Points, in no order, along strands that fork and pass close to each other.
Points whose rows are less than 130 apart are linked; no others are. Some points are linked to none.
k648: [ 12 -32   3 -10 -39 -11  13   4  12 -33  32   0 -12 -15  -4  39  32  63
 -15  11   9   2   6   4   0 -28 -28  14 -32 -12  -9  -1  -5  -9 -14  15
  44 -37   4  73  -5  41  24 -27]
k552: [ 38  17  11  22 -31 -14 -13  25   6 -17 -23  21  -1  31 -11   3 -22  -8
  10  17  -7   7  -6  27 -19  35  18  -1   2 -11 -14  34 -26   9  26  17
  35 -10  17  18  18 -13  -4  -5]
k790: [ 10  28   0   2 -33 -17  11  -7  32 -16 -40  -3   3  45 -19  -3  25  13
  -2  65   6  51  20 -18  23  35 -43   7 -48 -26   6  18  14 -12   4   6
  35 -63  28  11 -17  12 -23  13]
k743: [-21  25  -1 -38  22 -30  10 -40  28  -3   8  -4  33 -27  33 -27  -9  22
  19  14  24 -34   4 -30  48 -16  -2  -4 -12   2  34  -8  27  13  16 -25
 -10   2 -40  20   2   5 -11 -27]
k666: [ 48 -23  19  24   1  23 -10  38   7  -7  24  19 -13 -25  25   7 -12  -5
  20 -35 -18 -16 -22  34 -52  39  39 -17  35  29 -47  10  -3 -30   8  -2
  16  -1  -8   8  36 -24  24  -5]
k472: [ -3  45  -1  -3 -45  -6 -20  19  -5  22   9 -20 -38 -28  34   6  18  15
  -3  20  18  29   0 -15  -3  19 -29 -18   3  18  10  16  44 -13  10  15
  13 -41   5 -40  -6   2 -22  28]
k665: [-24 -31  -3  31  13  28   7 -20  -7  11 -40  -3  39  75 -67   3   4 -36
 -13   5 -32  16  24 -21   4 -10 -17   2 -21 -25   9 -14 -38  40 -19  -3
 -26 -10   9   0 -43  -1 -19  29]
k947: [ 37  18 -23   7  27   7   3   1 -14  13 -10  10  55  37 -14  13 -40  -3
  11 -30 -20 -14 -13  -9 -47 -22  48   7  19  27 -29 -25  -1 -20  16 -47
 -28   8 -42  17 -14  -8 -12  20]
k595: [ 55   3  27   0  11   3 -13   4   3   6  -6  21  54  29  -5   2 -11   6
  15   6  -3  11  -2  -2 -32  21   9  19 -30   6 -37  -2   8  -4  -9 -22
  47 -40   5  47   3 -16  -4  -8]
k414: [-12 -58  -1 -10  33  25  -7 -33   1  -4   0  24  20  10  14 -13  10   2
  26 -28   1 -37  29  15  -8  12  -6  18 -42 -26 -21 -31 -33  13 -42 -19
  -6  17 -17  16  37 -17  34 -24]
k994: [ 11  42  -9   5   2 -11  -4 -14  29  34 -45  28  49  51  13 -16 -25 -38
  16  11 -19   2  -1 -14  -6  20  14 -30  20   1   6   3  31   5  19 -35
 -17 -22 -21  -6 -20 -14 -53  16]
k15: [ -2  12 -63  -2   2 -11   3   7  -7   2 -25  18 -17  20   8   1  -6  20
 -14   8 -16 -20  -7  -3  -6 -37  44  16   6  -2  11  -3 -10 -60  35 -38
 -40  51 -41 -11   7  17   4   0]
k176: [  8  -3 -14   8   2  -4 -25   1 -23 -11   5  15  22  -6  24   2 -29  18
   4 -31  23 -55 -27  -6 -30 -44  29   8 -12  10 -25 -23 -24  -5  12 -49
 -26  34 -38  21  38   5  17   1]
k386: [  6  -6  -5  17 -11 -10  14  -4  10  -1  -4  21  53  31  14   6 -19  10
  -6   1  -3 -29  -6 -20  -2 -39   4 -23   1   9   3 -26 -14  37  14  -9
   0 -23 -25  57 -18  21 -19   5]
k615: [ 15  -5  19 -63  -8 -38  21 -14  40  29  30  -1   9 -35  25 -13  13  -4
   5  36 -43  11  20  25  22  20  15 -31  62  11  28  47  34  15  22  42
  -4  15  31   3 -34  -9 -48 -21]
k16: [ 44 -16   6  37 -53  -4 -42  34 -31  -5   4  22  15  17  10  14 -21  -2
  -1   4  -5 -11 -14  29 -44   8  17   6  -1  12 -42  -1 -28   3  11   5
  32 -15  18  14  25  -9  13  10]
k24: [-13  15  -2  50  31  52  -2  28 -26 -32 -18  -2 -45  13 -37   9 -25 -33
 -11 -32  40  16 -13  -7 -31  21  -8  13 -33 -13 -10 -22 -27   6 -18 -29
 -11  -3 -21 -44  25 -20  29  10]
k710: [  4  63 -10  25  11  11   8  11  14 -42 -31  11 -24  15  -7  11 -30   4
  -3  -1  50   8 -31 -31  -6  12  -9   8 -34 -14   8 -12   0 -11  18 -46
   3 -31 -46  -4  17  11   6   6]
k501: [  9  19 -11   1 -15  -6 -20   2 -34  29  -7 -11   9   5 -13  13  -5 -23
  -2   2 -19  24   3  24 -10  -9  41  25  10   6 -29   5 -15 -10  -3  16
   2  23  51 -38  -8  -8 -12  21]
k190: [-17 -26  42 -21  40   3  19 -32  29  -2   1 -28 -12 -22 -16 -22  34  -2
   9  18  -9  34  29   6  36  51 -34   1  -1 -14  19  22  47  -7 -26  39
   3 -26  34 -10  -2 -25   8 -21]
k43: [ 17  20  28  18  16   4  28   6  11 -36 -27   1  13  24 -53  -4 -37 -31
  -1  43   3  29   0  -9  29  18 -16 -10 -10 -26  19  24 -14  48  19  36
  23 -10  28  18 -23   0 -13  -6]
k375: [ -9   5 -26 -20   8  -5   4 -29 -28   0   9 -14  26  22 -29  35  35  27
 -26  20 -17  26   6 -18   9 -57 -10  54 -36  -4   3 -16  -3 -24 -27 -22
   5 -15  14   9 -39  28  -8   4]
k184: [-10   2   6  53 -22  48 -14  31 -12  20  -6  -1 -21   1   1   2 -10 -29
  -6 -48  12   4 -14 -15 -24  24  -7 -31  27  -1 -12 -14  -1  29 -15   5
  -8 -20 -15 -35   6 -25  -1  26]
k394: [-14 -10 -28  33 -39  -1   9  13 -13 -11 -21  29   0  56 -23   0 -13 -21
 -26  19 -25 -14  -5  10  20 -25  13  -3  13 -19  -2   8 -47  26  44  17
 -29  46   5   2  -6  32 -11  27]
k342: [ 20  -3  18 -16  46  -7  31 -10  19 -18  20 -18   7 -29 -22  19   1   7
   8   7  12  -9  -7  -4   0  -2  18  13  13  11   9   9  28   8  13  -5
  20 -26  -9  38  -5  14   1 -38]
k345: [ -7  41  -5  15  13  14  12 -18  23 -30 -24   9   7  10 -18   0  -8  13
   0  -8  62   4 -15 -50   7  17 -39   5 -41  -7  17 -26  15  21 -15 -44
  15 -66 -38  26  -1   1  -6  -5]
k562: [ -5  26  14  22  39  13  15  -6   6 -31 -32  -6   0  24 -48 -17 -31 -46
  -3  14  25  14   3 -17  26   8 -11   6 -14 -22  17  10 -18  33  13   7
  -7  12   6 -21   6  -3   1  -6]
k484: [ 29  17  22 -10  55  -6   2  10  -2 -18   0   8   4 -28 -11 -11 -48 -22
  17 -15  21 -13 -18  17 -10  30  44  15  14   8 -21  10  -4   1  22 -22
   1  53  -9 -11  40 -25  29 -33]
k577: [ 15 -26  17  11  27  42  17  12   4  17   3  -7  -8 -17 -10  24   9 -12
   2 -43 -18   2   3  -2 -24  11   0 -11  37  14 -10  -3  34 -16 -24  -7
  -6 -22 -21  16 -20 -11   7  -3]
k625: [ -8   0  -7  -2 -33 -16  15  -5  19  -5 -14   5 -15   9   1 -17 -11  -5
 -11  24 -15 -11   7  13  34 -12  11 -21  31 -14  23  19 -19  28  46  36
 -16  36  14  -1  -4  14 -14   1]
k287: [ 32 -53  10 -32 -10  -4  -2  -3  26  17  13  23   9  24  -6  18  39  18
  10  -1 -70  30  22  31 -18  25  -8  -7  -7  -5 -29  22  37 -46 -32  16
  23 -50   3  45  -6 -12  14 -12]
k563: [  3  10   0   2  31   4  10  13  18 -18  -7  20  -6 -18  23 -25 -45  -1
  11 -37  38 -53 -20  -1 -19   8  27 -14  11   5   0  -9 -15  -1  14 -31
 -20  43 -53   6  60  -8  26 -19]
k781: [-26  -3  17 -58  19 -34   9 -11  -3   8  19 -36 -31 -48  13 -12  31  10
   3  32  -1   8   3  20  44  -5  -6  28   9 -11  29  26   8 -37  -1  43
  12  43  34 -22  12   7  10 -31]
k382: [ 42 -10 -22 -14   2 -14  16  33   8 -15  25  11 -34 -32  15  21 -10  19
 -13   2 -19 -16 -13  24 -32 -12  55   3  48  24  -5  15  -2 -60  38  -8
  -6  34  -7   1  16  18  18 -16]
k381: [-51 -12 -18 -25  14 -18   6 -28   1 -10 -18 -22 -36 -30  -3 -31  25   2
 -11  33   7  -1   5   5  57 -34 -31  23 -19 -27  40   0  -9 -27   7  12
 -21  47  20 -28  12  20  10  -8]
k194: [-64  -8 -18  23 -41  17  -7   9 -21  12 -20   3 -37   4   4 -21   9 -20
   2 -12  11 -23  -3 -14  25 -31 -12  -6 -13 -25  28 -22 -46  28  -1   8
 -34  39  -6 -47  15  15  -2  31]
k727: [ -3  27 -16 -13 -43 -26 -31  -4 -26  14  -7   2  16  13   4  10  38  18
  -5  21  -9  13   2 -17   3 -29 -14  26 -27   1   0  -6  -2  -3 -12   4
   3 -10  26  -6 -40  27 -26  21]
k538: [-25 -41  20  -4  19  18   0   3 -12  24  10 -20  -2 -13 -12  -6  19 -30
  12 -23 -44   6  26  31   6  15  15  -2  35  -7 -12   6  -6  14 -23  43
 -20  43  47 -16  -7 -13  15   0]
k50: [ 16  15  35  20  45  14  31  25  12 -18  -9  -8 -34 -14 -21 -22 -39 -49
  10  -9  18  16 -25  14  -2  47  25 -14  23   5 -10  27   1 -10  29   1
  -6  31   2 -46  30 -39  22 -14]
k70: [  7  -7  -8  28  -8  40 -24   4  -2   3  -4  17  13  23   4   9  -2  23
   0 -34  22 -16   1 -23 -44   5 -17  -8 -43  12 -20 -36   1  -7 -40 -53
  10 -57 -49  28  11 -17   4   8]
k830: [ 17  14  10 -10   1  -3 -10 -22  32  25 -43  17  21  42  19 -21   3 -24
  30  16 -25  16  25  -9   8  59 -12 -34   5 -17  -1  14  42 -11   3 -11
   4 -55 -12 -11  -6 -42 -33  16]
k794: [ -3 -14   5 -18 -28 -28  -7   5 -45  27  44 -30  14 -40  21   7  14  12
  -9   4  -7 -18 -10  26   8 -47  21  26  19  22  -7  -3 -15  17  -2  46
  26  48  57  10 -18  23   5  -3]
k40: [-35 -34  32 -31  26   5   8 -17   4  -6  17 -30 -42 -40 -14 -14  44  -6
   6  17 -10  15  21  27  44  21 -15   7  -3 -22  15  23  20 -18 -14  57
   4  17  55 -29  17  -2  21 -23]
k902: [ 30   0  48  -8  42  -1   4 -25   4   0   4  -8  48   2 -18   2 -13  -2
  17   1   6  -3   0  12  -6  25  -2  11 -11   6 -14   5  23  37  -8  -2
  46 -28  15  45  -2 -17   5 -21]
k865: [-14  38   3 -30  40 -18  19 -54  13  -6  -3 -10  42 -10  -5 -20 -13  -6
   9   8  15  -1   2 -27  53  -5 -16 -10  -3  -3  34   4  24  34  12  -8
  -5 -10   2  15 -30   1 -35  -9]
k881: [  1 -19   0 -13 -15 -13   9  -4  23  17  20  17  37 -18  56 -13 -12  25
  11 -13   6 -47  -5  -7  -8 -29  10 -39  34  38   9 -14  18  26  20 -12
 -17  -5 -33  45  -5  13 -20  -6]
k802: [ 29  -8  29  -9   7   5   6  38  19  11  26  -6 -32 -46  15  -5   6  -5
  23 -18 -15  15  -6  26 -33  50  35 -15  50  34 -23  37  29 -29   7  18
  17   0  19 -33  25 -25  20 -11]
k593: [  1   0 -17 -32 -51 -37   3   6  17   3  28 -11 -36 -34  35   6  27  37
 -12  19  -5  16   5  19  23 -10 -10 -19  22  11  27  37  17 -20  15  44
  23   8  24   1 -21  31   2   0]
k81: [  2 -52   1  -6  -5   9   2 -10  -1 -29  10  -9 -14  -2 -15  24  40  31
  -7  19 -18  -1  18  22   0   0 -27  30 -39 -31  -9   9 -21 -12 -26  21
  37 -17  20  30  13  15  36 -25]
k517: [-47  16   3  28  -5  28   6  12 -24   9 -24 -40 -30   6 -42  -8  22 -35
 -21   0   9  36   9 -22  13 -21 -34 -12   6 -12  29 -11  12  18 -11  21
 -13 -16  26 -58 -41  -4 -20  36]
k888: [ 28  25  -5 -25  33 -15  -3   1 -30   7   5 -14   6 -15 -19  12 -13 -26
   0   9 -29  18  -3  32 -17   5  52  41  23  10 -16  16   0 -37  10   3
  -5  53  29 -34   0 -16  12   3]
k917: [ 15 -27   7  -5  -7  -3 -24  -5   1  37  28  12  46  -6  44 -16  -1  14
  24 -33 -13 -40  -2  14 -26   1  24 -21  21  20 -21 -20  13   3  -3 -15
  -3  -3 -19  20  -1 -10  -5   4]
k731: [ -3   7  16 -26  -9 -27  27   5  21  12  40 -39 -18 -45  14  14  10  12
  -3  30  -4  34   1   8  25  -8  -3 -21  46   9  28  29  35  20  15  51
  16  -5  39  -1 -37  12 -28 -17]
k283: [-19 -10  27  -3  60  28   8 -38   7 -14   1 -15  21 -19 -14 -18 -19 -19
   9 -50  47  -7   9  -8   5  46 -30 -19   1  -8  19 -23  -3  44 -41 -14
  11 -21 -17   6   3 -31   9 -27]
k174: [-39   5  11  31  24  34  16 -15 -18  -8 -32 -32  -1  29 -58  -6  -7 -54
 -24   1  16  26   5  -9  24  -2 -34  -2 -19 -23  22 -12 -25  46 -11  14
 -26  -4  18 -30 -29  -1  -6  16]
k748: [ 17  -9   9 -14  60   6   0   0 -25  -9 -12  -4   0 -19 -20 -22 -13 -30
  20  -1 -16 -11   5  39   5  25  45  36  -1 -10 -19  12 -18 -29   7  -9
 -20  62   1 -31  50 -25  31 -18]
k13: [  0  -2 -34  29 -28   2  14   6  -4 -44 -29  17 -22  69 -45  18   3  -4
 -33  48 -28  16   4  17   9 -22  -3  16 -26 -37   8  22 -46  -9  35  20
  -2  27  17   7   1  35   2   8]
k439: [ -2  -7 -26  20 -50   3  16  -3  30 -23 -52  24 -27  70 -32   2  26   8
 -30  58 -26  35  14  -5  20  14 -46   1 -35 -44  15  10 -29 -11  12  10
  14 -30  12   8  -9  35  -9   4]
k30: [  1  34 -10  51 -22  15   2  41  -3 -36 -13  10 -42   8   3  -1 -38  -9
 -13  -6  45  -5 -38 -19  -9   3   4 -23   5  10   2 -13 -15  13  43 -15
 -15   1 -37 -17  29   5   5  21]
k851: [ 44 -30 -14 -11 -39 -18 -26   8  19  35  13  34  22   5  45  -6   3  11
   3 -12 -52  -7   7  35 -33  13  36 -32  39  29 -21  12  11 -46   6   9
 -15  -7   1  11  -7   2  -8   5]
k62: [ -4 -21 -29 -19 -37 -31  14 -15   4 -32  23  -5  -4  -5   6  32  37  60
 -29  20  -3  -2   0  -5  17 -59 -24  16 -11   7  21 -13 -10 -13   5  14
  15 -10  -4  43 -20  68  -5 -16]
k945: [-37 -33 -16 -23 -22  -2  -9  -8  -1  24  39 -14 -18 -27  14  21  47  33
  -4 -14 -25   9  13 -18  18 -41 -28 -13   7   8  20  -6  30   1 -25  18
 -11 -10  -1   3 -42  23  -8  15]
k539: [-42 -14 -15   5 -57  -7 -39  13 -36  15  11   6 -24 -22  37 -20  21   1
   5  -6  15 -36   0  11  11 -20 -16  10 -14 -17   9 -18 -31  11 -24  25
  -7  44  21 -26  42   4  13  21]
k819: [ 48  23  -4  -3 -24 -16   6  53   9   5  30   7 -33 -29  21  17 -31   3
 -13  29   0   8 -30  33 -45  16  51   0  53  33 -12  26 -16 -26  55   9
   8  29  13  -9  22  -3 -10  -1]
k585: [ -8 -10  23  -5  -3   9  21  20  39  13  37  -6 -58 -56  49 -16  14   3
  16 -15 -13  15  -5   0  -7  41   7 -36  60  17   4  22  43 -29   8  18
  -3   1  -2 -35  13  -9  -5  -6]
k601: [ 15  24  -4  -5   3 -19 -34  22 -42  10  36 -10  23 -26  36   3 -20  15
   4 -20  15 -40 -21  10 -26 -34  41  25  -1  30 -31 -17 -21 -10  12 -14
  13  51  -4  14  20   4  26  -2]
k614: [-10 -40 -26 -20 -43   6 -33 -11 -10  31  36   5  -3   6  15  34  53  44
  -7 -25 -33  30  14 -12 -31 -34 -25 -10 -21   9 -22 -11  33 -32 -45 -10
  -8 -42 -17   3 -39  17  -4  31]
k53: [ 29 -12  -9  26 -16  19 -24  21  -5  10 -20  45  30  52   3  -1 -20  -2
   2  -7 -12 -20 -10  16 -47  19   5  -5 -39   7 -39 -13 -29   9 -13 -36
  12 -32 -23  33  21 -14  14   5]
k229: [ 16  18  28  -2  51  17  20   4   2 -31  17 -14 -21 -42 -15   9   1  17
   0  -9  39  -5 -14  -6  -3  14   1  30 -20   4   3   0  18 -18  -6 -12
  27 -19  -5  11  32 -13  33 -39]
k537: [-59   6  -6   1  -4   5   5   3  -7  27   8 -33 -37 -31   8 -12  31  -8
 -19   2   3  21   8 -23  30 -25 -28 -10   8  -2  31  -5  33  -2 -13  21
 -28   0  14 -44 -37   5 -11  28]
k556: [ 14 -23 -14 -38 -10 -15  13 -26  34   1   8  13   5   7  21  12  28  32
  -9  13 -31  13  14  -6  10  -9 -18 -13   6   9  12   8  45 -38   2  -9
  -1 -41 -41  38 -29  26 -12  -5]
k723: [-15   1  24  -5  69   0   5 -35   2 -25  -7   0  31  -4 -29 -27 -37 -27
  23 -17  49 -23  12   6  17  30 -16  17 -37 -23  -3 -13 -30  52 -30  -5
  12  12  -2  15  43 -20  34 -38]
k117: [ -3 -15 -14  11 -76  -6 -47  -2 -18  15   8  10   6  28  18  17  38  27
  -4  13  -3   7   9   4  -7 -11 -39   9 -41  -8 -19  -7 -19   5 -32  22
  27 -26  40   0 -14  28 -11  23]
k969: [ 12  27  17   8 -22 -24   5   8   1 -23  12   6  38   9   7   6 -34  15
   1  15  26 -25 -12 -18  11 -25 -11 -18  -2  16   9  -2 -12  59  24  -2
  32 -19   8  56  -4  26 -14  -7]
k838: [-13 -48   8 -25   6  -1 -14 -34   9   1   2  17  14  19  14 -16  32  18
  11  18 -18 -28  30  19  19  -3  -8  20 -34 -32  -6  -6 -13  -2 -27   5
   3  12  16  14  24   6  19 -16]
k811: [ 14 -68  18  -8   1  27   9   3  34  10  30   6  -1  -8   1  31  40  15
  13 -30 -50  20   3  10 -25  15 -19 -23  15   4 -22  -2  48 -25 -34  11
  -1 -54 -28  44 -14 -20  11  -8]
k754: [ -5 -20  32  -3  81  24  26 -18  31 -27  -2 -26 -24 -21 -46  -1  12  -1
   1   8  25  28  19   1  26  34 -25  10 -13 -10  13   0  33 -10 -16  -2
   5 -22  10   4  10 -26  28 -25]
k337: [  5   6 -53   5 -28  -9 -12  21 -25   0  -2  -7 -52  -1   2  23  25  22
 -27  13  -5  20  -5  -6 -16 -25   6  23  -8   4  10  -2  -8 -79   7 -16
 -23  23 -14 -31   6  26  17  11]
k440: [ 38  55   6 -29  46 -21 -13 -16   2 -17 -21  14  54   1  16 -17 -44   5
  29   8  39 -15 -10 -11 -13  25  31  18 -26  10  -7  -2  22 -14   5 -57
   9  -1 -19  14  34 -24   3 -16]
k434: [-18 -25  23  10  29   6  -2 -16 -21 -28   2  19  10  -2   4 -19 -30 -22
  16 -36  41 -37   8  15  -3  24   5  14 -33 -25 -15 -18 -48  38 -35 -14
  -5  33 -16  -3  58 -18  49 -20]
k471: [-17  -4  17  -9  70  21  17  -5 -10  30  11 -29  17 -34 -18   4  -6 -31
   7 -48  -7   4   9 -16  -5  -3   9   2  41  15  -6 -20  35   2 -25 -12
 -35   6 -14 -23 -40 -21  -4   3]
k273: [-24 -34 -30  -7 -13  16  17 -23  -9 -11  -8  -5   7  52 -53  45  37  31
 -32   2 -13  19  11 -24  -1 -57 -33  29 -38 -12   5 -30 -29  -6 -21 -26
  -8 -31  -7  23 -41  30 -14  12]
k132: [ 12  32  10 -22 -24 -47   7  21 -31  13  31 -18  19 -36   0  11 -15  -1
  -7  29   0   7 -18  26   1 -31  32  24  29  21  11  20 -27  39  34  44
  24  39  57  -3 -23  18 -14  -8]
k935: [-28   7  35   8 -37  -3 -25 -15 -12  20   0  -5  20  -6  20 -34   7 -10
  17  -1  20  -3  10  -3  32  37 -34 -15 -12  -5  -4   1   9  63 -22  29
  15 -19  37 -13  -5 -15 -21  18]
k514: [-14 -18  -4  39  17  48 -17   9  -5   7 -22  11 -12  12   4  -7  -6 -27
   1 -45   5 -11   9   1 -20  25  -9 -11   3  -9 -19 -29 -27   2 -35 -21
 -29  -1 -32 -34  18 -36  15  15]
k683: [  2  16  24  11  -5   4 -21 -19  13  23 -25   9  49  19   8 -39 -11 -40
  34   7  -6   4  26  -2  28  70 -12 -26   1  -8   6  11  18  53 -14  32
  18 -27  15 -18  -7 -47 -25   3]
k546: [ -6  42   6   3 -42  -9 -29  -4   3  27   5  -5  20  -6  42  -9  -2  10
  18  10  17   3  -4 -24  11  13 -23 -26  -4  16   4  -1  28  42  -4  -1
  18 -42  12 -16 -20 -19 -39  28]
k996: [-61   0  -5  27  -9  19  10  13 -24  13  -1 -36 -64 -25   3 -23   8 -27
 -20 -20  12  -5   2 -13  19 -29 -14 -21  18  -9  14 -16  -7  -2   2  24
 -47  51   8 -59   2   6  15  25]
k242: [-41   0 -48 -28   7 -26  -2 -12  -9  19 -20   2 -26  -8  17 -18  21  -2
  -8  12 -21 -17  16   2  36 -41   2  12  -1 -15  28  -4 -10 -49  22  -2
 -47  69  -7 -28  16  13  -2  -7]
k34: [-20   0 -41   1 -97 -30 -32   5 -17   6  -7  11 -35  17  51   8  27  52
 -18  23  13  -7   1  -5  13 -14 -29  12 -28   1  -5  -5 -30 -30  -9  14
  16  -2  18  -4  18  38   0  24]
k627: [-13  16  38 -34  15 -27   0 -20   1   1  20 -16  22 -30  18 -37 -13 -21
  29   6  31 -23   1   9  52  15   8   1   9   6  17  20  -3  61  -1  29
  12  32  29   3  12 -14  -7 -27]
k312: [  7 -17 -12  12  61  38  21 -11   4  -3  -9  24  36  34 -35   3 -32 -17
  -1 -34  -6 -24   7  -3 -24 -19  22  -7   7   8  -6 -34 -13   1 -20 -48
 -24   7 -62  24  -7 -14  10  -2]
k32: [-20   3 -15 -16  25 -12   5 -14  19 -13  -3  20 -11 -36  43 -26  -4  20
  15 -18  10 -48   1 -15  26 -16   5 -18  10  -9  17 -16  10 -12  12 -28
 -22  28 -46   1  36   0  11 -32]
k216: [ -4  -1   6  -9  82  16  21 -23 -12  20  -4   1  33  -9 -19 -10 -44 -33
   9 -45  12 -11   9 -10  -9 -15  29   3  32   3  -4 -26  14  16  -8 -30
 -37  31 -26   7 -15 -19   0 -10]
k642: [  9  13  14  66 -35  25  -6  59   0 -10 -16  12 -47   3   4  -9 -34 -18
   3 -10  16   7 -31  -3 -34  40  11 -33  16  -3 -17  21 -12   5  29  10
  -3  -5  -7 -36  22 -14  -2  27]
k808: [ -3  11 -43 -47   1 -34  14 -29  -4   0  17 -27   2 -13   0  39  44  53
 -31  22 -15  27   5 -22  20 -56 -18  41 -27   4  23   9  24 -36   3 -13
  -2 -10   2  12 -51  38 -13 -14]
k726: [-28  40 -15  41  12  38   5  15 -39 -28 -29 -31 -45  18 -49  17  -1 -14
 -29 -14  43  35 -16 -38 -10 -16 -22  16 -45 -17   0 -30 -27  -8 -10 -35
 -11  -6  -8 -47   5   6  14  22]
k407: [ -7  13 -22   9 -11  -2 -24  -3 -27  29 -14  -8  25  24  -6   2   2 -11
  -5  -1 -12  -2   3 -15  -6 -27   7   9  -4   9 -17 -15  -5  11 -15  -7
 -10  -1   3 -17 -26 -12 -24  22]
k675: [  4 -31 -19   1 -18  10  14  -5  10  14  -1  10   3  40 -28  43  40  34
 -22 -16 -29  30  -2 -34 -33 -37 -33  -2  -7   0  -8 -14  12 -24 -28 -25
  -4 -68 -34  37 -49  11  -9  20]
k941: [-13  19   1  -6 -31 -14 -11  24   8  30  23 -16 -51 -68  67   3  12  17
   6 -20   8   7 -11 -14  -5   3  -3 -23  37  28  10  15  28 -28   2   3
 -19   5 -11 -56  11  -5 -13  13]
k658: [ 14  30  10  20 -25 -11 -15   7  14 -32 -36  10  12  49 -25  -7 -12 -12
   7  43  -1  18  -9 -13   3  36 -21  -2 -21 -22  -2  23  -9  30  16  10
  33 -38  16  13   1  -7 -19   1]
k741: [ 30 -29 -23  -2  -1  13  -4  21  -3   1  18   6 -35 -12   8  41  19  31
 -27 -10 -27   4 -14  14 -37 -11  31  19  15  13 -21   0  -3 -79   6  -6
  -6  11 -22   2   4  21  27   1]
k417: [  3  22 -12  -7 -78 -28  -6   6  20   5   7  10 -32 -16  50  -2   1  17
  -4  35  21  -2  -1  18  14   0  -3 -24  23  19  25  24  -7  -8  36  34
  12  26  24 -19   5  25 -19   6]
k954: [ 50  42 -18   9 -14 -19 -11  19   0  18 -21  29  50  31  -7   2 -41 -19
   0   2 -17   1 -19  -1 -33  -1  45 -10  27  34  -8  -5   2  16  38 -34
 -23  -2 -20   3 -20  -9 -45  26]
k976: [ -9  43  13  19 -15  -6  -1  26 -14 -15  22 -26  -1 -41  10  -6 -24   1
   2 -10  50 -22 -32 -23  10 -27  -1  -9  21  20  10   2  -2  73  10  10
  19  -1   8   2 -15  11 -12  13]
k133: [ -3  -3  26  42  76  38  50  27   0 -35  -7 -13 -48   3 -66  -7 -39 -66
 -15   7   6  36  -5  19 -14  39  13  -7   0 -15  -3  25 -11 -13  20  16
 -14  28   4 -35  23 -21  39  -5]
k325: [ -3 -15  -3 -14   5 -22  -3   6 -41  -8  43 -27   5 -48  16  11   1  29
   3 -18   0 -37  -7  11   6 -55  33  32  16  22  -6  -3 -10   3  -1   4
   9  52  15  16  11  12  26 -17]
k529: [-22  17  20  -8  20  13 -11 -39  26   2  -5  15  24   4  10 -23  -7   3
  29 -19  28 -11  13 -26  19  40 -41 -24 -37 -12   6 -16  27  22 -28 -25
   7 -37 -24  13  11 -28 -12   2]
k961: [-13  -9 -23  11   8   0  -1 -23 -38  -3 -20   9  57  78 -51   4 -11 -25
 -14  13 -17  -9  10 -14   5 -39   2  36 -45 -24  -4 -24 -61  33 -15 -20
 -15  13  19  10 -26  13 -12  10]
k200: [ 49 -38   5 -24 -22 -14  -9  15  41  17   0  35  12  16  15   7  18   8
  10  13 -64  16   6  42 -31  36  20 -28  37  14 -16  27  28 -51   4  17
  21 -30  -3  38  -3 -17 -10   1]

A fork is a point with three links. Follow the links from the first point to the second and name the forks in between, in order.
k13; k70 => k658, k53
k62; k381 => k375, k537, k174, k658, k53
k723; k537 => k375
k242; k665 => k53, k658, k174
k710; k996 => k375, k537
k595; k945 => k53, k658, k174, k537
k32; k723 => k563, k484, k727, k375
k70; k625 => k53, k658
k529; k658 => k375, k537, k174
k34; k43 => k727, k375, k537, k174

Follow the links from the first point to the second, and from the first to the third. Name the last point that the two ways share.
k888; k625; k514 => k375
k539; k43; k325 => k537
k394; k961; k242 => k658
k13; k342; k194 => k658
k229; k888; k62 => k375
